Each row is a point on a landscape with many valleys, with its height.
A ball rolls from a point to the lowest of its 2 nearest points, and stops where none of them is lower. Distance is the straight distance between rows; heights are no part of it.
rabuk (h 317): [ 95 122  71 174  83  78 133 156 110 101 147 138 119 124 120  80 178 155
 144  70 117 157]
zuf (h 298): [149 140 128 152 111 130 145 205 119 160 184 172 146  75 138  99  93 117
  85 142  94 136]
mefe (h 281): [108 152  47 137 138 150 128 156  99  88 153 136 153  80 114 162 117 142
 115 164 110 147]
padu (h 651): [133 140 164 128  99  84  59 141 169 122 138  99 153 163 145  88  93 122
 146 128 137 111]
dizav (h 525): [125 129 139 169 153 119 140 135 139 168 155 159 108 173 134 101 127  86
 180 140 107 166]
pefal (h 237): [105 170 106  96 105 194  73 101 132  60 117 116 165  95 131 174 132 164
 122 132 163 107]
zut (h 567): [125 135 119 100 168 117 111  92 127  86 195  78 107 132 108 149  95 163
 164 127 131 118]
Boteg (h 319): [106 138  92 135 104 131 132 195 101 123 155 154 124  73 110 119  88 142
  90 168 112 144]
Gonid (h 246): [140 160 112 161 149 100 188 199 104 161 158 165 153 108 150 118 130 114
  92 133  65 159]
roto (h 304): [174 109 104 130 133 122 125 118 144 162 100 117 175 122 100 134 171  89
 107 252 116 181]
fuzur (h 208): [130 146 107 127  86 150  89 148 164 110 149 141 143  91 104  98  84 130
 116 121 161 122]
Raz (h 205): [160 137 150 104 110 111  84 101 131 123 139 122 162 168 168 134 104 167
  85 115 163 107]
vam (h 726): [122 134 116 121 135 101 103  75 116  71 128 106 142 152 124 128 162 152
 152  99 136 108]
mak (h 182): [169 140 152 102 112 121 103 112 146  98 110  88 162  80 142 121  84 147
  95 136 133  91]
pavik (h 149): [155 182 144  86 115 110  72 125 177 123 133  67 134  82 154 119 103 144
 129 126 111 101]
Tud (h 558): [108 146 125 113 175 102  91  74 130 126 172  98 110 186  98 141  95 142
 164 162 141 137]
zit (h 245): [111 141 190 112 103 106 103 108 115 109 101 105 147 173 125 129 126 169
  68 122 158  77]
Lef (h 719): [ 99 117 117 118 131 146 133  56 121 105  80 117 116 164 112 136 184 134
 140  78 118  84]
fele (h 840): [150  74 134 135 117 200 148 125 120 128 129 127 135  89 119 128 128  69
 137  58 147 125]
Lel (h 61): [155  87 111  89 159 176 156 105 103 152 132 135  98 130 111 192 113 145
 125 189 132 108]
pusu (h 200): [146 150  97 148 184  89 181 140  81 161 147 127 157 127 168 138 132  77
  97 134  58 195]
rabik (h 575): [149 128 147  92 169 139 125  89 104  84 179  88 133 104 114 150  92 150
  99 132 128 128]
Farer (h 196): [113  97 162 116 138 140  98 122 116 123  87 128 191 111 168 170 127 156
  74 161 174 137]
ferof (h 852): [116  89 118 139 174 118 129 144 133 111  79  88 138  99 111 129 103 103
 159 125 140 133]
dipun (h 466): [109 153  87 162 178  82 148 126 137 164 101 174 133 173 140 114 172 108
 114 104 108 164]
vubis (h 30): [150 135  79 151 153 129  93  87 126 128 112 124 180 127 183 128 147 113
 122 107  90 134]
kozu (h 415): [102 122 114 141 169 131 174 111  84 164 161 188 106 172 112 160 164 101
 119 102 129 152]
lani (h 864): [116 118 111 133 121 117 141 177 146 141  71 126 132 100  98 125  73 152
 133 178 149 117]
zokiz (h 545): [ 98 127 128 147 173 119 100 101 120 147 150 126 116 157 102 132 116  91
 165 160 124 156]
Gifa (h 387): [113 102 218 125  88  88 122 142 112 112 126  87 125 118 109 118  92 144
 122  84 172  87]
zatur (h 102): [172 139 108 140 115 103  84 137 166 148 110 136 173 144 198 111 125 134
 132 119 111 122]
ponuk (h 396): [ 58 137  97 147  91  94 137 127  95  50 135 125  87 136  71 106 167 168
 146 118 148 111]
lotu (h 282): [128 114 161 134 142  70 139  89 110 117 116 127 145 171 132 135 128 146
  78 163 164 112]
Zot (h 80): [144 163 102 116 145 153  70 117 155 104 114  94 166  88 166 132 124 105
 147 131  82 148]
zib (h 746): [144 137 109 106 110 115  87  99 175 105 177 148 120 181 115  97 106 155
 166 132 153 100]
Bebo (h 98): [156 133 143 136  51 111 162 197 144 138 108 133 115  76 186  97 151 159
 101  74 108 105]
veki (h 857): [110 111 120 152 128 102 137 162 166  93  50  87 133  78  95 113  70 116
 127 135 152 102]
Sasa (h 351): [ 75 128  84 157  74 117  94 148 115 109 153 118 107 129  92  88 154 183
 167  48 144 107]
pegeb (h 147): [ 88 174 148 105 127 117 165 109 112  99  98 155 119 118  94 134 154 112
  83 152 129 127]
kaze (h 316): [149 114  86 158  80 100 107 145 173 132 118 116 114 135 132  70 172 136
 185  56 123 185]
tez (h 835): [138 101 161 113 142 211 154 139 120 145 101 155 104 107 143 145 151  97
 128  88 104 126]
zoruv (h 221): [132 112 109 136  91 124 214 171 152 121 150 155  80  94  98  84 144 102
 145 105  89 156]
Gov (h 150): [189 139 152 118 105 111 157 179 157 149 121 123 116  95 168 112 111 158
 140 106  76 109]
gera (h 179): [132 165 132  85  89 191 121 112 168 118 103 156 114 130 128 136 110 131
 106 149 159  90]
Nusa (h 283): [126 110  94 149 102  79 172 139 159  98 129 106  97 120 140  78 170 126
 146  85 125 188]
pofov (h 115): [140 182 130  71 117 156 100 100 170  83 147  93 131  92 160 113 131 125
 146 149  84 113]
diza (h 101): [132  93 121  98 144 218 170 111 117 135 135 172  63 174  92 165 130 126
 129 168 162 113]
nozu (h 818): [143 135 130 139 109 174 159 142 135 172 139 198  88 178 137 129 157 138
 104  69 117 109]
zilen (h 153): [131 126 135 118 176  93 161 162  90 150 185 118 166  92 134 111 106  68
 104 164  61 202]
Pigo (h 216): [151 156 123  88 123 223  81  98 149 119 117 120 146 111 146 151 131 142
 127 119 155 102]
gelup (h 677): [122 104 195 126 140 154  98 149 151 161 112 133 112 151 128 129  97 106
 156 106 148 101]
dem (h 97): [ 77 196 156 101  60 126 134 133 122  94 110 150 120  90 118 133 162 128
  82 141 131 110]
pofi (h 217): [186 146 111 141 125 106 126 153 177 158  94 116 142 118 138 118  70 143
 148 131 138  81]
zol (h 780): [177 114 138 120 162 182  69 110 114 183 149 145 123 173 158 159 139 133
 162 137 153 135]
gebuk (h 585): [125 131 134 115 180 121 155  84 116  85 167 102 138 119 143 123 138 116
 121 127  91 152]
Zozo (h 846): [127  60 133 169 163 158 139 146 100 137 130 109 130 102 114 129 111  74
 141 108 122 147]
Lapar (h 363): [140 123  41 179 162 115 144 123  96 165 158 127 119 140  61 164 164 122
 134 167 118 180]
Tivos (h 734): [102 131 136 108 101 124  89 101 120  98 177 114 119 174 120 120 125 157
 134  85 154 123]
fufe (h 393): [ 92 122  81 166 163 138 127 132  72 188 180 148 101 158 101 168 160 107
 145 127 118 167]
Lok (h 161): [128 101 135 125 154 161  94 107  93 130 142 129 162 157 157 152 118 158
  89 140 158 127]
zoto (h 132): [ 93 149 111 119  86 119 194 121 112 101  92 129  65 110 130 117 186 154
 121 115 145  88]
vimu (h 700): [116  92 187 125 186 133 150  94  97 151 119 101 132 162 150 150 119 119
 126 131 104 127]
fis (h 347): [118  95 109 143  84 127 104 105 140  96 149 114 126 142 113  92 185 110
 178  65 138 154]
Raf (h 771): [193 136 131  90 156 139  80 103 134 153 151 114 126 160 183 155  94 154
 170 162 138 105]
golet (h 617): [143 117 101 133 128  49 134 141 168  85 144 116 142 126 132  73 108 121
 135 162 114 150]
vap (h 707): [118 107 146 140 179 155 132  78 132 133  83 110 134 141 160 144 148 103
 164 120 112 135]
lal (h 122): [127  91 102 136 149 149 134 108  78 130 115 128 111 156 131 172 135 190
 115 111 173  99]
saru (h 92): [151 116 109 116 174 169 145 114 110 122 116 112 103 115 138 194 102 200
 117 144 141  88]
boz (h 253): [143  98  94 143 126 125 183 138 159  91 157 114  96 100 107  92 141 103
 171  89  90 189]
tenuz (h 88): [141 143 149 120  96 127 168 123 123 109  75 117 109 116 167 144 185 153
 109  90 125  75]
kani (h 198): [181 138 144  89 145 112 138 141 191 146 110 105 111 113 174 107  88 124
 161 139 102  82]
ler (h 160): [ 74 161 113 138 121  99 119 172  99 157 184 166 152  97  93 120 110  77
  89 198 120 211]
Gil (h 257): [113 164  61 122 130 159  89 138 119  60 125  84 145  73 120 143 107 156
 143 131 143 131]
vagaf (h 348): [ 87  80 164 164 124  83 137 153  95 126 105 120 113 162 102 126 135 147
  71  91 144 112]
gul (h 371): [108  59 191 135 112 128 127 118 107 110 113 112 132 163  96 117 108 136
 114  86 175 109]
zul (h 274): [158 113 137 103 105 137 115 120 161 168 116 111 162 118 101 115 117  86
 160 236 139 166]
riv (h 197): [ 97 142 171  99 113 153 135 113 128 135 115 165 129 125  95 127 121 101
 123 188 156 136]
toko (h 154): [102 172 138 122  57 148 106 164 146 121 129 156 139  85 118 108 133 113
 103 140 116 139]
nuv (h 712): [120 123 147 129 149 182 108  93 124 121  92  98 121 127 131 159 152 143
 160  76 127 104]
Gid (h 687): [ 91  99 179 128 152 137 134 135 136 180  66 144 108 156 128 166 119 150
 149 139 130 106]
suge (h 666): [139 136 197 127 127 128  56 139 182 155 154 134 129 145 138  96 104  88
 187 116 127 130]
vep (h 240): [133 128 185  78 112 166 125 124 169 137 124 142 162 105 114 111  93  61
 136 203 135 151]
rupi (h 318): [103 111 174 142 125  81 166 144  78  91 131 143 151 157 111 117 125 134
  41 126 156 109]
res (h 805): [188 125 136 142 128 168 142 124 111 191 155 203  96 188 161 146 144 129
 117 131 146 122]
Bem (h 599): [138 137  77 130 148  83 166  89 138  68 138 132 145 124 133  98 131 120
 109 142 123 136]
Sukos (h 165): [176 117 105 163 140  95 131 172 148 144 107 128 158 113 170 125  90 153
 107 109 133 122]
Tovak (h 634): [136 136 138 133 103  45 109 156 186 122 141  94 145 108 136  98  82 104
 171 136 116 134]
reb (h 332): [168 113  68 157 143  97 137 112 115 177 135 129 163 151  74 137 181  97
 121 209 112 162]
romo (h 829): [128 120 148 141 135 214 144 110 127 176  78 164 104 165 158 139 168 121
 130  75 124 105]
zek (h 375): [ 54 134 128 144  91  89 106 144  90  98 165  99 111 115  73 136 137 163
 134  74 136 111]
libas (h 438): [ 89 165 138 142 154 124 144 114 111 180 108 172 101 192 120 144 189 101
 129  86 111 139]
sas (h 792): [136 129 140 137 118 198 113 123  98 198 147 180 104 151 122 160 133 126
 135 146 151 134]
bizi (h 138): [111 133 134  97 128 212 137 105 132 101 120 154  91 125  88 156 137 133
 140 128 147  96]
Soziv (h 402): [ 83 135 198 145 113  90 100 142 113 131 104  56 117 109 125 146 123 154
 152  73 152  87]
Ker (h 181): [118 139 111 132 109 110 219 139 127 115 100 150  84 108  97 118 148 118
 126 127  96 124]
tadi (h 694): [ 89  78 181 128 179 137 160 132  93 173  63 116 124 131 147 173 125 106
 132 151 127 140]
mir (h 213): [161  97 149 117 125 102 115 120 126 104  84 103 189  94 139 158  84 150
  75 161 182 102]
ras (h 43): [141 162 151 119  49 133 153 156  93 111 109 140 105  68 187 133 179 151
 100 107 122  90]
katet (h 760): [164 144  92 106 147 106 116 109 155 133 173 135 116 182 168 123 105 161
 161 152 111 124]
gulut (h 495): [123 157 106 158 130  70 166 152 147 187 134 181 101 186 127 103 154  96
 147 119  88 170]
Seba (h 81): [132 122  97 135 147 102 120 162 110 149 191 151 164  87  97  76  99  64
 118 198 101 196]

Where does a ball stop that starts at each point below?
veki -> dem
res -> dem
zek -> ras
ponuk -> ras
nuv -> dem
Boteg -> Lel
kaze -> ras
padu -> dem
fis -> ras
